Each row is a point on a landscape with many valleys, with its height.
From any point a ball rolls to the lowest of the 2 points nearest to it. It stops when none of these is lower. Distance is the straight distance between rows; heights are no part of it.
Z_103: [ 11 -27  -5  -2   0 -18   6  34  12  11   9  10  15 -14   8  10  -2  -2
  24 -12   2  -8  11  -5  -4   1  12  12   9 -10  -7  -9   7   7  11 -21
  -2]  (h 262)
Z_259: [-13 -15  17   7  -4   5   0 -18  -3   6   2  -5  -4  -4   3 -12 -10  -2
  -6 -19  25   9   1  22  14  -9 -15   5 -14 -13  -1 -31 -23  -8  -2  -6
   7]  (h 745)
Z_501: [  6 -31   2   5   8 -14   0  16  17 -10  -5  10  32 -19 -17   0  -3 -17
   0  -8  -4  -9   8 -15   9 -18 -17   1  -8  -7  15   5  11   8  11  -4
 -11]  (h 409)
Z_417: [-20 -14 -14   5  -7   6   8 -10 -13  15   8  -7  -3  -1  18  13  14  -3
  -5 -26  22  -8   1   5  -1  10 -12  12  -7  -7  -6   2   7 -15 -12  -5
  -7]  (h 621)
Z_527: [-22 -17   8  12   3   6   8 -20 -10  -5 -13 -13   6  -8  -4 -17   3  -1
  -8 -10  34   8  -4   0   6   6 -36  -1 -25 -21   1  -5  -3 -12 -12   1
  -8]  (h 261)
Z_826: [  3  10   4 -13 -11   7  -7 -15  -7  -3  -3   5   4  11 -28 -16  15  -7
  -3  32  28  13  -5  -3   5 -14   5 -10   0   4   5  20  -4  -7  -9  11
   6]  (h 402)
Z_855: [  2  25   4 -19 -15  -1 -19  -7 -14  -2   4  -5 -15  18   7  -7  -6   5
  -4  23   5  17  -7   8   7   5  17  -9  15 -11  -8 -10  -5 -12   1   8
  12]  (h 364)
Z_288: [  8  -2   7   8  15 -22  -5   3   5  -7   5   0  11  -7  -5   3 -14 -10
   7  -8 -15   6  -2   1   2   8 -12  -5   2 -22   5  -8   8   9  -6   2
  -2]  (h 357)
Z_261: [  5 -16 -27   4   6 -30  16   6   3   4   0   9  16  -5  -7   7   4 -19
  -2  -3  -2 -13  -5   6  -1   3   8  15 -12  -5   2  12  20   2  -6  -3
  -8]  (h 493)
Z_667: [  3  25  -4 -11 -21  29 -11   1   3   7  -5  -6 -19  17  10  -5  -3  13
  10  19 -10   3   0   8 -11   2  21 -14  11  11   3   5 -11   7   6   4
   8]  (h 502)
Z_164: [  5   5  -2   4  15 -22   9  19  10   5  11   6  12  -6   8  12 -18   2
   2 -18 -29 -10  11  17   1  14  12  12   2   1  -5 -10  10  11  12  -6
   1]  (h 489)
Z_946: [ -7  -2   6  10  -2   0 -10   4  -9   9  17  -2  -4  10  18   7  -8   3
   0 -12  18   7  15   3   3   8   5  -3  27  -2  -3 -12 -10  -9 -13 -10
   4]  (h 407)
Z_663: [  9  27   7  -4  -1  21  10  26  -2  -3   2  -1 -21  -1  -1 -11 -15   4
  16   4 -36 -15  12  10 -13   7  20 -19   3  33  -6  -9 -16  13  17   5
  10]  (h 389)
Z_214: [ -9 -10 -16  -5  -4   1   2 -17  -2  -6 -14 -12   0  -8  11   4  20  11
  -4   0   7   0 -16 -25 -12   5 -20   1  -7 -19  -1  23  19  -7  -4   1
 -18]  (h 390)
Z_955: [  4   5  12  16   7  -4 -19  -8   8 -17  -8 -11  -6 -10   4  -5  -6  10
   8  13 -10  28   2 -12  -2   6 -17  -7  11 -20  13 -12   0  11   1   1
  -4]  (h 265)
Z_147: [ -8 -31 -11  13  -3  -2  16   0  11  -4  -4  -1  20 -21   1   0   9 -12
 -10 -29  15 -14   3  -1   8  -9 -12  11 -30 -11  10   0   4  -4   3 -12
  -3]  (h 486)
Z_228: [  9   3  -1   7  13  -2  14  15  19   2   2  14  13  -5 -12   8  -5  -1
  -7  -2 -42 -16   2   8   1 -15   1  12 -10  20  -4  15  10  12  16   0
  -4]  (h 514)
Z_952: [  8  18  -4   0  -3  27   3  -6  14   3  -8   1  -5   4   1   3   8  12
  -6  12 -30 -11 -12   4 -11 -12  17  -6 -12  26  -3  18   0  13  15   1
  -4]  (h 468)
Z_682: [  9   4  23  -7  -4  -2 -20  -5   2  -2   9   3   1   2   7  -2 -17  -2
 -17   9   4   8  13   0  26 -13   0  -5  10   4  -5 -35 -16  -2  18  -2
  20]  (h 365)
Z_997: [  6  17   8   4 -10  22 -15   4  14   0  -6  -9 -11   5   9  -1   0  16
  10  11 -14  11   9  -5  -7  -1  13 -12  14  10   8   4 -14  10   8  -1
   8]  (h 488)
Z_128: [ 12 -20   9  -5   7 -13   1  37  21   3   2   3  12 -15  10   5  -1   9
  26 -13 -12   0   2 -14  -9   1   9   5  15 -12  -5 -12   6  10  24 -13
   1]  (h 325)
Z_846: [  6  12 -12   1   5  -2  10  -4   6  15   0   3  -2   9  14  16  -2  14
 -14  -7 -18 -14   4  27  -4   4  26  18  -4  27  -5  -4   2  -1   9 -13
   4]  (h 313)
Z_330: [ 17  16  12 -12 -11   8  -8  -1  12   9   7   4   1   6   9   5 -15   7
 -13  10 -12 -11   7   3  14 -14  15  -4   8  24 -12 -21 -14  -7  27  -3
  24]  (h 334)
Z_490: [  3  -2  -3  -7  -9  11  -6 -21   0  11   8   1   1  14   1   7   7   5
 -15   4  13 -10   1  12   1 -12  21   7   4  24   2   2  -8  -8  -1  -4
  12]  (h 366)
Z_631: [  7  20   2  -4   6  14   8  11 -10 -10   1   7 -19  10 -26 -12  -4 -18
  13  21 -23  -3 -10   2 -11   3  14 -17  -9  18   5  10 -10  23   1  15
   3]  (h 372)
Z_612: [ 14  12  21 -15  -3  -2 -12   1   2  -6  10  15   3   1 -26  -8 -23 -14
  -7  24 -15   1  11  -2  22 -21  -7  -5   7  18  -9  -7  -7   8  12  10
  18]  (h 295)
Z_3: [  6   5  -2   7  12 -16  -5   5   6  -9  -4  -2   0  -3   3   0  -8   0
  13  -4 -22   7 -11  -6  -8  14   1  -6   8 -18   3   0   6   9  -6   2
  -3]  (h 335)
Z_460: [  4   0  13   0   0   4 -20 -28   4  -8  -7  -6  -3  -6  -2 -11   6   9
 -16  21   5  17  -2  -3  14 -10 -11  -6  -9  -9   5 -14  -5   1  14  -2
   9]  (h 377)
Z_131: [  0   9  -5   5  -4  10  -2  10   6  -7  -9  -7 -19   2   5  -1   3   4
  27   7 -19  13 -11 -26 -16   9   2 -12  12  -2  12  10  -9  10  -3  12
  -6]  (h 344)
Z_68: [ 10  20  -7  -9  12  -6  11 -10   0   1  -5  10  -3  12 -14  -2   3   1
 -15  14 -26  -5 -18  23  -2  -3  17  10 -20  14 -10  14  11   7   0   3
  -4]  (h 388)
Z_913: [  8   3  -7 -10 -14  13  -1 -11  -4  14   8   7  -1  25  -7   1   6  -1
  -9  16  18 -10   2  10  -6 -15  24  -2   7  28   2  19 -10  -4  -9   4
   7]  (h 379)
Z_339: [ -5   6   5 -23  -8  -2  -1 -27 -16  10  11   4  -2  11   6   1   3  -8
 -16  -2  19   6 -16  15  16  -2  10   5 -10  -4  -5 -26  -9 -25   4   5
  17]  (h 277)
Z_209: [  3   7   0   5  10   6   6   9  18  13  -2  -2   2   1  20  13   6  20
  -5 -14 -23 -13   7   8  -6   1  22  10   1  20  -1  -1   2   2  17 -12
   2]  (h 373)
Z_204: [-15 -15  -7   9  -7  16  -2 -16 -15 -12 -12 -16  -6  -7   7  -5  13  17
 -10   0  35   5   8 -32  -3   1 -39  -4  -4  -8   5   5   8  -8  -1   9
 -16]  (h 296)
Z_338: [ -6  -5   7  -4 -12  12 -10 -25  -9  -8  -6  -6   3   3 -20 -20  13   4
 -14  32  39  18   6 -10   9 -11 -14  -8  -3  -1   7  10  -4  -9  -5   7
   3]  (h 414)
Z_595: [  1   1  -1 -11 -18   9  -7 -14  -8   4   5   3   3  22 -15  -9  14  -3
  -7  21  31   1   3   1  -1 -13  11  -6   7  18   3  22  -6 -10 -13   5
   7]  (h 393)
Z_458: [ -9   9  -1 -21 -14   3  -4 -17 -29  12  13   1  -9  19  13   7   7   0
 -11   4  24   5 -13  20   9   8   9   7   4  -7 -11 -18  -3 -25  -3  -1
  12]  (h 314)
Z_50: [  7  14   1   2  12   5   9  16   3 -13  -3   5 -13   0 -19  -8  -9 -13
  15   8 -40  -6 -12  -7 -12   4   1 -10 -10  13  10   9  -4  22   6  14
  -3]  (h 347)
Z_64: [ -4  16  -6 -10 -20  28 -14  -8 -10   9   1 -14 -18  19  17   6  11  20
   5  18  -1   2  -3   4 -15   6   8  -9  18   4   2  14   0  -2  -2   4
   1]  (h 516)
Z_511: [-15  -6  -1  13  -8  16 -15 -16 -13  -6  -5 -20 -15  -4  12  -3  10  22
  -1  14  25  18  11 -20  -5   6 -32  -4   8 -11   5  -4   5  -8   0   8
 -15]  (h 244)
Z_849: [  6   8   3  -7  16  -7  10  29   4 -11   3   6  -6  -3 -15  -4 -19  -6
  23  -5 -38 -11  -1  -6  -9  10   0  -3   4  10   5   0  -4  16   9  12
   2]  (h 375)
Z_852: [ -9 -15   5  13   6  -2   2 -15  -4 -13 -12  -9  13 -11 -11 -12   6  -4
 -11   4  26  10  -1 -15   5   2 -29  -7 -13 -18  11   7   4  -6 -11   1
 -12]  (h 333)
Z_812: [-15 -26  -2  15  -4  10  15 -13   4  -2  -4  -3  16 -15  -3  -4   6  -9
 -13 -34  23  -8   8   9   7 -11 -13  12 -26   4   8  -2  -7  -6  -2  -6
   4]  (h 526)
Z_107: [-15 -23 -12   2  -6  12   4 -15   0 -17 -12 -12   2 -14   7   0  21  15
 -15 -11  22  -4  -1 -28  -6  -4 -26  -1 -13  -9   9  15  10  -6  -1   0
  -8]  (h 346)
Z_792: [  9  -3  10   2   5  -3  -6  30  12 -13  -2  -6  -8  -9   1  -6 -10   3
  30  -1 -22  15   7 -27  -9   8  -5  -6  22   0  14 -12 -13  14  12  11
   2]  (h 385)
Z_153: [ -2  18   7  -6  10 -12  -5 -13 -16  -8   0   1   2   5 -17  -3   8  -4
   1  16   7  17 -14   9   0   9   1  -4   0 -22  -6   5   8  -8 -20   5
  -4]  (h 549)
Z_655: [-12   8 -12  -6 -13  15  -4  -4 -13   9   0  -9 -17  16  17  10  13  15
   5   5   2   0  -4  -7 -15   9   3  -6  18   3  -2  22   5  -4 -12  11
  -8]  (h 529)
Z_17: [  1  -4  -5   8   9 -17   7  11  13   8   9   1   9  -4  23  13  -6   6
   5 -20 -15  -7   5   9  -1  14  14  11  -1 -11  -4 -10  11   5   9 -13
   1]  (h 460)
Z_451: [ -2 -10   8  13   3   4 -13 -20   3  -8  -6  -6   2  -8  -3  -7   6   7
 -11   8  15  15   5  -8   5  -8 -16  -4  -3  -9  14  -3  -4   1  -4  -1
  -2]  (h 360)
Z_327: [ -4 -34 -16   2 -14 -10   9  18   3  -3 -10   4  16 -25   6  -1   4 -10
   8 -16  38 -19   3 -14   1  -1 -17  11 -21 -13  -9  -2   5  -7  -4 -22
 -12]  (h 354)
Z_477: [  6  14  16   3   3  17  -2  21  20  -2  -5  -6  -7  -4   7   3  -3  15
  18  -1 -32   2  11  -8  -8   0  11 -11  12  17   4  -1  -9  16  20   0
   8]  (h 469)
Z_39: [  1   7  -5  -4 -10  26  -7 -16  14   0 -11  -5  -5   6  -1   3  18  13
 -12  12  -7  -5  -6  -6  -8 -17   7  -4 -11  16   8  27  -2   8   7   2
  -2]  (h 484)
Z_258: [ 11   8  -2  -3  17 -22  11  25  15  -2   5   3   6  -9   5   7 -18   9
  16 -15 -45 -11   2   6  -7  15   6   6  -1  -2  -9 -10  14  13  21   1
   2]  (h 517)
Z_400: [ -1 -19   8  12   8 -13   3  -4   0  -3   2   9  21  -6 -20  -6  -3 -26
 -14  -6  16  -2  10   4  13  -5 -12  -2  -7  -2  14   7   2  -1 -14  -2
  -2]  (h 340)
Z_322: [-18  -3  12  -3   2   1   5 -20 -18   4  -4  -2   5   0 -12 -15   6  -9
 -12  -3  38  10  -7  13  12   3 -19   1 -16 -17  -5 -10  -5 -18 -17  -2
   2]  (h 112)
Z_840: [-12 -30   5  17  -2   0   7  13   9  12   5  -8   3 -14  27   1  -3   6
  10 -31  21   4   8  -3   4   0 -19   4 -12 -22   0 -22 -13 -10   4  -9
  -8]  (h 530)
Z_767: [  9   3  12   0   9 -11  -3   5   0   3  13  12   6   6 -17   1 -14 -14
  -3   0  -6  -5  14  13   9  -4  12   0  14  14   1  -4  -5  10  -7  -1
   9]  (h 248)
Z_526: [ 13  28  10 -22 -12  -7  -7   3 -10  -7   5   3 -13  19  -6  -9 -19  -7
  -1  19  -9   8  -1   6  13   6  23 -13  14   2 -12 -16  -8  -4   5  19
  17]  (h 348)
Z_619: [ -9 -22   7  12   1   1  -1  17  10   9   8  -7   2  -7  34   7   2  15
   7 -24  14  10  12 -12  -1   3  -3   2   7 -19   1 -21  -7  -8   6 -14
  -3]  (h 480)
Z_167: [ -8  -8  21   4  -1   0 -11 -20 -10  -1   1  -4 -10  -1   4 -15  -8   0
 -10   1  22  18   0  12  16  -4 -16  -4  -8 -24   0 -34 -16  -7  -1  -5
   3]  (h 734)
Z_48: [  6  12  -3   4   5   5   2  11  -1 -13  -9  -5 -17  -2 -14  -7  -2 -12
  23  13 -27   7 -17 -20 -15   8  -3 -10  -1  -1  18   8  -8  15   0  15
  -3]  (h 322)
Z_297: [  2   9  -5   2   2 -14  10  -1 -11  13  16   2  -4  10  10  16 -10  -5
  -8 -11   5  -6   8  33   1  14  25  18   9   9  -5 -13  -2  -2  -8 -14
   6]  (h 158)
Z_539: [  2 -18  24   7   8  -5  -8 -11  -1  -3   4   9  14  -6 -18 -10  -6 -19
 -16  -2  19   1  17   7  18 -15 -16   1  -5   1  10 -13  -9   1  -4  -8
   8]  (h 369)
Z_950: [  6  21  10   4  10  -8  -9   7  11 -17  -7  -9 -10  -4   5  -2 -14   7
  17  -5 -42   4  -7  -1 -10  16   3  -6   7  -7   1  -7   1  12   6   4
   2]  (h 310)
Z_346: [  8 -16   5   8  12 -19  -3   9  11 -12  -1   6  23 -14 -19  -3 -10 -17
   5  -3 -10   2   1 -13   3  -7 -22  -6   1 -13  15   1   9  10   2   5
  -5]  (h 384)
Z_130: [ -3   7  -7 -14  -9   7  -3 -19 -14  12   7  -3  -5  17   6   9  11   6
 -10   4  13  -3  -8  17  -1   2  16   7   6   6  -3   2   0 -12  -9  -5
   8]  (h 349)
Z_408: [ -5  -1 -13  -5   3   2   1 -19   8  -9 -15  -9   2  -6   3   5  21   9
  -9   1  -9  -1 -19 -15 -11  -2  -4   1 -13 -13   8  27  17   0  -2   4
 -16]  (h 415)
Z_916: [ 19  24  14 -20 -10   1  -2   5  -1  -4   4  12 -10   9 -18 -10 -22 -11
  -6  25 -23  -2  -1   0  15 -10  10 -13   3  17 -14  -9 -10  -1  16  20
  20]  (h 323)
Z_499: [-16  -4 -25  -4   3  -5  20 -14 -14   9  -2  -1   2  -1  -1   8  22  -4
 -10  -8  14 -10 -10   5  -6   9   2  19 -19  -7  -4  22  24 -14 -14   2
 -12]  (h 386)
Z_754: [-13 -13  -4  11  -2   3  -3   8  -3  10  10  -5  -4   1  33  10   1   8
   4 -19  17   3  10 -11  -1   9 -10   1  13 -11  -4 -11  -3 -11  -6 -11
  -9]  (h 444)
Z_625: [  0  13  -7  -8   7   2   1 -23   0   4  -5   2   2   7 -10   3  14   6
 -20  11  -9  -6 -18  16  -2  -6  15   9 -16   8  -1  17   9   1  -2   0
  -2]  (h 361)
Z_799: [ -8  -4 -10   8  -5  -1 -13   5  -8   2  -3  -7  -4   2  11   1   6   3
  10   4  17  13   1 -28  -5   7 -17  -6  22  -5  -6   6   4  -7 -16   7
 -13]  (h 394)
Z_163: [  9  28   9  -1  11  -1  -3  10   4  -9  -5  -3 -12   1   0  -7 -13   9
   8   3 -43  -6  -5  12  -7  10  10  -7   5   7 -10  -5  -1  11   9   2
   5]  (h 336)
Z_290: [ -7 -17  -6   8   6 -16  10   3  -5  -2  -7   9  19  -6 -14  -4   3 -25
  -7  -3  23  -3   0 -10   5   2 -10  -1  -6  -8   6  18  11 -10 -20   0
  -8]  (h 297)
Z_748: [  3 -35  -2   9   3 -10   6   8  16  -8  -7   6  31 -23  -8   1   1 -14
  -6 -21   7 -11   6  -9  12 -13 -17   1 -25 -12  13  -3   7   1  11 -11
  -7]  (h 440)
Z_168: [ -8   5 -10  -5   8  -1   5 -23  -8   2   0  -3   4   1  -5   6  18   0
 -16  -2   6  -5 -16  15  -4   4   6  11 -16 -10   0  12  13  -8 -10  -4
  -3]  (h 332)
Z_711: [  2  23 -11 -20 -10  17   8 -13 -12   7  -2   7  -5  25 -18  -6  15   1
   0  29   5   1 -18  12 -12  -7  24  -6  -8   9  -3  23   1   1  -4  14
  -4]  (h 410)
Z_43: [-10  -7  -3  -5   3   9   5 -34  -8   0  -2  -4   8  -6  -8  -2  18  -4
 -18 -12  15  -2 -17  18   8  -5  -3  12 -27  -5   0   1   2 -11  -4  -8
   4]  (h 288)
Z_669: [ -4  12  12   8  -4   1 -14   8  -2  -1   8  -7  -9  11  20   4 -10  12
  10  -1  -1  15  12   1  -3   9   7  -7  29  -3   2 -11  -9  -1  -8  -5
   7]  (h 391)
Z_337: [ -8   5   5  12   3   1 -15 -10  -5  -6  -1 -13  -8  -2  20   1  -2  12
   1   3   3  21  -2 -10  -2  12 -14  -5  12 -24   2 -11   2  -3  -6  -3
 -10]  (h 235)
Z_111: [  5  24  -4  -8   2  11   8  -1 -13  -5  -3  10  -8  18 -27 -10   5 -10
   7  26  -6   5 -18   9 -10   0  21 -12  -9   9   1  18  -7  12  -9  18
   0]  (h 392)
Z_860: [ -5   3  -6  -5 -17  23 -10 -17   0  -4  -7 -13  -7   8  -3   3  19  13
  -8  15   9   4   0  -9  -9 -14   1  -7   0   5  11  28  -1   0  -4   6
  -5]  (h 470)
Z_512: [  0  19  12  -5  -7  -5 -18  -5 -13  -4   8  -5 -12  11  14  -1 -14   8
  -3   8   1  13  -1  11   7  11  13  -7  19 -11  -8 -18  -6  -6  -7  -5
   8]  (h 376)
Z_356: [-12  -4  -7  -5 -18  21  -7 -16 -11  -4  -4 -13  -5   5   1   3  22  15
  -8  12  29   3   9 -20  -8  -7 -19  -8   5   7   7  29   5  -9 -11  10
  -6]  (h 455)
Z_850: [ 10 -20 -15  -4   5 -26  13  34   7   7  10  18   7  -5  -6   7 -12  -9
  27  -9  -7 -14  11   0  -4   3  16  11  18   4  -3  -2   5  10   2  -7
  -1]  (h 185)
Z_276: [  7  -5 -15  -3   6 -16  20  34   1   2   4  17 -10   8  -3   2 -12  -7
  27  -7 -15 -11   4  -2 -12  11  18   2  17  11  -1   4  -5  10  -4   7
  -2]  (h 100)
Z_54: [ -6 -23 -14  10  -1 -15  13  12   1  17  11   2   9 -10  15  10  -3 -16
   4 -22  19  -8   8   3   5   3   1  13 -11 -11   0  -7   3  -9  -6 -12
  -3]  (h 533)
Z_701: [  7  -5 -11   8  15  -8   9   1  18   2  -4   7  15  -8  -4   7   6  -3
 -11  -7 -28 -15  -6   5   2  -9   4  10 -17   5   1  11  17   9  11  -4
  -6]  (h 474)
Z_789: [  7   7   5   0   2   2   3  14  -3  -3   5  10  -4  13 -21  -1 -10 -11
  10   6  -9  -5   9   7   1  -4  13  -9  15  21   4  10 -10  14  -8  11
   7]  (h 219)
Z_444: [ 11  16  16   6   6   0 -20  -7   9 -19  -9 -10 -10  -9 -10  -8  -7   4
   7  17 -24  19  -5  -5   1  -1 -11  -9   2  -9   7  -6  -2  15   5   7
   5]  (h 283)
Z_679: [-16 -10 -12  12  -1  -5  15  -2 -11  21  15  -3   2  -1  11  14   0 -15
  -4 -23  24  -8   9  17   4   9   2  18  -7  -2  -7  -5   0 -14 -17  -9
  -1]  (h 579)
Z_713: [ 11  21   0 -11   3  -7   2 -12  -2   8   3   3  -3   8  14  12 -11   7
 -18   0 -15 -14  -6  30   7   0  20  14  -5  19 -16 -20   0  -7  17 -11
  13]  (h 253)
Z_321: [-15   5  14   0  -4   6 -15 -17 -24   3   3  -9 -15   5  13 -10   2   7
  -8   8  27  22  -2   8   9   5 -20  -5   2 -23  -6 -25  -7 -15  -6  -3
  -1]  (h 724)
Z_243: [  7   2  12  -1  17  -4  -1  30  14 -10   7   6   9 -12 -17  -2 -18  -2
  17  -5 -38  -5   8 -13  -2  -6 -10  -1   6  10   6   0  -2  18  14  10
   3]  (h 400)
Z_937: [  8  13   7   2   5   7 -10  -3   4 -15  -9  -5 -12   1 -23  -9   0  -6
  11  19 -17  15 -10  -8  -4  -4  -3 -11  -1   1  12  13  -3  14  -3  15
  -1]  (h 302)
Z_905: [  2  14  -9   2   3  14  13   7  16  11 -11   3  -7   7  12   5   5  18
   4  -4 -34 -11  -5   3 -16   1  24   0  -1  22   1   9   1  12  12  -2
  -4]  (h 428)
Z_982: [ 17  29  11 -12  -8  10   7  18   1   2   3   8 -13   5  -1  -3 -23   5
   5   8 -27 -15  12  17  -3   0  25 -13  11  34 -18 -13 -16   5  18   4
  13]  (h 343)
Z_83: [  2 -18  16  13  13  -4  -1  13  15   3   9   2  19 -13   6   7  -4  -2
  -5 -22  -5   0  15   2  10  -9  -6   5  -5  -6  10 -12  -5   6  11 -12
   2]  (h 459)
Z_530: [ 14  19   6   1  12  -2  15   7   9   4   0   9   3  -2  -5   7 -13   9
 -10   1 -42 -15   3  24  -1  -6   7  11  -6  25 -18   0   5   9  13  -7
   4]  (h 556)
Z_548: [  5  25   3   3   1  25  11  19  10  -2  -5  -3 -19  -2   3  -7  -4   8
  18   6 -42  -7   1  -6 -18   7  14 -18  -5  24   2  -2 -11  17  20   4
   3]  (h 432)
Z_432: [ 15  10  16 -11 -17   7 -20   0  10   3   6   0  -6   9  10  -3 -15   3
  -7  19   2   6  16  -2  15 -11  10  -8  15  16  -2 -23 -19  -1  18   2
  24]  (h 351)
Z_702: [  7 -12  13   4  13  -2  -2  20  20   2   7   7  19  -9  -5   6  -4  -1
   5 -11 -19  -4  16  -9   4 -13  -3   3   8   7   7   1   1  12  16  -2
   2]  (h 430)
Z_547: [-20  -2   6   1  -9  15  -8 -16 -28  10   9 -10 -13   9  19   1   9   4
  -3 -12  29   8   0  13   5  10 -21   2   0 -12 -13 -15  -2 -17 -10  -1
  -4]  (h 706)
Z_615: [-10   1 -15  -4 -12   8 -14   4 -11   5  -9  -7 -14   5  18   4  14   6
  16   4  17   3  -6 -37 -12  12 -21  -4  20  -6 -15  12  13  -5  -6  12
 -24]  (h 423)
Z_334: [-24 -12  -2  12  -4   8   2  -8 -13  15   5 -13  -8  -1  18  -1   1   1
   0 -29  26   5  -1  14   7   8 -25   6 -11 -15 -12 -13  -4 -14 -15  -2
  -9]  (h 670)
Z_700: [  9  -8  17  -2   8  -8  -6  35  19  -5  -1  -4   2 -12  10   0  -9  13
  30 -11 -24  11   6 -22 -11   7   1  -2  22  -5   6 -15  -3  12  22  -1
   3]  (h 363)
Z_819: [-12  -6   0  -9 -20  23  -9 -28 -22  -4  -2 -12  -5   6  -6 -11  24  15
 -14  16  42   9  10  -7   0  -5 -27  -4  -4   0   0   9  -2 -14  -2  10
   4]  (h 433)
Z_766: [  1   4  -9   9  -7   5 -10   9   0  -8  -8  -8 -16  -1  -1  -6   2   3
  23  15   6  22  -6 -32 -11   6 -17 -11  19  -6  10  11  -6   2 -11  16
 -12]  (h 367)
Z_918: [  6  -9 -14   3   3  -7  15  27   0   3   8  20  -1  10 -13   2  -8 -16
  16  -4  -5 -11  10  -3  -4  -6  16  -3  18  22   7  16  -6  12 -11  10
  -2]  (h 174)
Z_673: [ -1  -8 -14   4   7  -4   2 -13  16  -5 -12  -3  11 -11  -3   5  15   2
 -15  -8 -13  -9 -12  -5  -2  -9  -1   6 -20  -3   8  20  17   3   3  -3
  -8]  (h 439)
Z_739: [  4 -35 -19  -1 -12  -8   6  18   7 -14 -14  10  20 -22  -5  -1  11  -6
  -1  -6  30 -22   1 -25  -2 -17  -7   9  -6  -6  -2  13  10  -2  -5 -21
 -11]  (h 234)
Z_649: [ -7   7 -18   2   6 -14   6   9 -10   6   2   1  -8   6   8   5  -1  -3
  14  -2  -2   2 -12  -5 -11  22   6   0  16 -12 -14   8  13  -6 -21   4
 -11]  (h 570)
Z_578: [ -9 -18 -35  -1  -1 -20  20  -2  -2   5  -7   2  11  -8   1   6  14 -12
  -6  -6  14 -18 -10  -1  -4   6   4  18 -21  -9  -2  16  26  -7  -7  -7
 -12]  (h 448)
Z_617: [-10  -3   9   3   1  -4   2  -9 -19   8   9   4   4   7  -8  -4   3 -15
 -10  -4  38   5   4  11  12   5  -4   1   1  -1  -5  -3  -5 -16 -24  -6
   3]  (h 222)
Z_764: [ -3 -11  -8   5   5   0   6   4  17  13   5   0   8  -4  24  16  11  10
  -2 -22  -9  -9   4   0  -5   2  19  14  -5   1   4  -2   5   1  12 -14
   1]  (h 422)
Z_250: [-13   3 -24  -4  -7   3   4   6 -13  15   4   3 -13  17  18  12  10   7
  10  -2   6  -7  -4  -8 -13  14   5   4  20   6 -14  15  15  -9 -17   7
 -14]  (h 548)
Z_355: [  6  -1 -16   2  11 -23  12   7  -1  -1  -4  13   7   1 -18   3  -2 -14
   5   1 -13  -5  -9   2  -4   5   7   4  -2  -2   3  17  16   5 -11   8
  -8]  (h 518)
Z_226: [-12  -3   4   8  -8  13 -19 -13  -7   1   2 -16 -13   2  23   3   8  22
  -2   5  10  18   8  -5  -3   4 -13  -2  12 -12   6  -6  -3  -5   2  -6
  -1]  (h 193)
Z_74: [  3 -25 -21  -2  -9  -4   6   5  10 -24 -24   5  14 -19 -11  -9  15  -4
  -4   4  22 -10 -10 -34  -8 -14 -15   0  -3  -7   6  23  13  -3  -4  -7
 -18]  (h 146)
Z_234: [  7  -7  29  -1   3  -4 -10 -10  -1   2  10   7   6  -5  -6  -6 -14 -13
 -14  -1   8   3  11  12  24 -17 -10  -2  -4  -2   0 -30 -15   1  11  -9
  12]  (h 383)
Z_371: [ -5 -28  -9  10  -7 -22  15  14   5  12   4   0  12 -19   8   6  -7 -15
  15 -22  25 -12   3   0   9   5 -16   6 -22 -22  -3 -10   1  -9  -5 -17
  -8]  (h 472)
Z_697: [ 10  13   2  -8   5 -13   4 -10 -11   8  11   6  -2  11   3   8 -12  -4
 -16  -3  -1  -9   0  32   9   4  23  13   0   9 -13 -20  -2  -4   2  -8
  11]  (h 211)
Z_985: [ -4 -22  10  16   6  -5   6   3  13  10   7  -8  10 -13  12   3  -4  -3
   1 -34   9  -1   6  16  10  -1 -12   9 -21 -17   7 -19 -11  -1   2 -11
   1]  (h 500)
Z_974: [  3 -14 -13   4  -5  -4   5   4   6 -17 -18   6   6  -9 -19  -8  11 -13
   5   9  12   2  -8 -31  -5  -9  -9  -6   5  -1  11  30   5  -2 -13  10
 -15]  (h 203)
Z_781: [-13   0   8 -16  -5   5   3 -33 -17   4   1  -1   2   1  -6  -9  12  -6
 -17  -3  25   9 -19  16  13  -1  -6   6 -20 -15  -5 -16  -6 -19  -1   0
   9]  (h 221)
Z_112: [ -7 -10 -14   4  -2  -6   7  -1  -5  -3  -8   4   9  -2 -14  -3  15 -11
  -6   3  21   1  -3 -21  -2  -2  -7  -1   0  -1   4  26  10 -10 -22   6
  -9]  (h 249)
Z_249: [ 11   9  22 -10   9  -4 -11   8   0  -5  14  11   7   0 -19  -2 -27  -7
  -3   5 -18  -6  16   8  13 -11  -2  -2  13  14  -8  -9  -7  13   4   2
  12]  (h 272)
Z_821: [  2   6  -1   4  17 -23   5   0  -8  -5  -1   7  13  -1 -25  -3   0 -20
   4   6   1   8 -11   6   2  10  -3   0  -2 -19   1  12  15  -1 -23   7
  -6]  (h 536)
Z_591: [ 13  28   0  -7  12 -11   5  -1  -3  -4  -6   4  -7   5  -8  -3  -9   5
  -4   8 -37  -3 -14  24  -3  10  17   2  -7   5 -14  -3   8  11   1   6
   1]  (h 370)
Z_593: [ 18  23  11 -14  -4  -3  -1   8   1   4   5  10  -5   5   7   6 -21   9
 -11   6 -21 -16   8  21   7  -1  23   2  11  27 -20 -20  -8  -3  16  -4
  16]  (h 301)

Call two points neighbours if one is among the 2 nearest of the other. Go from one point of each pair to the other, from neighbour to neighbour, staying as low as possible. Name the highest point that can't be avoided.
Z_322, Z_297: Z_39
Z_950, Z_322: Z_68
Z_593, Z_74: Z_234

Where does a ball stop that starts at each point below?
Z_860: Z_322
Z_228: Z_226
Z_840: Z_276
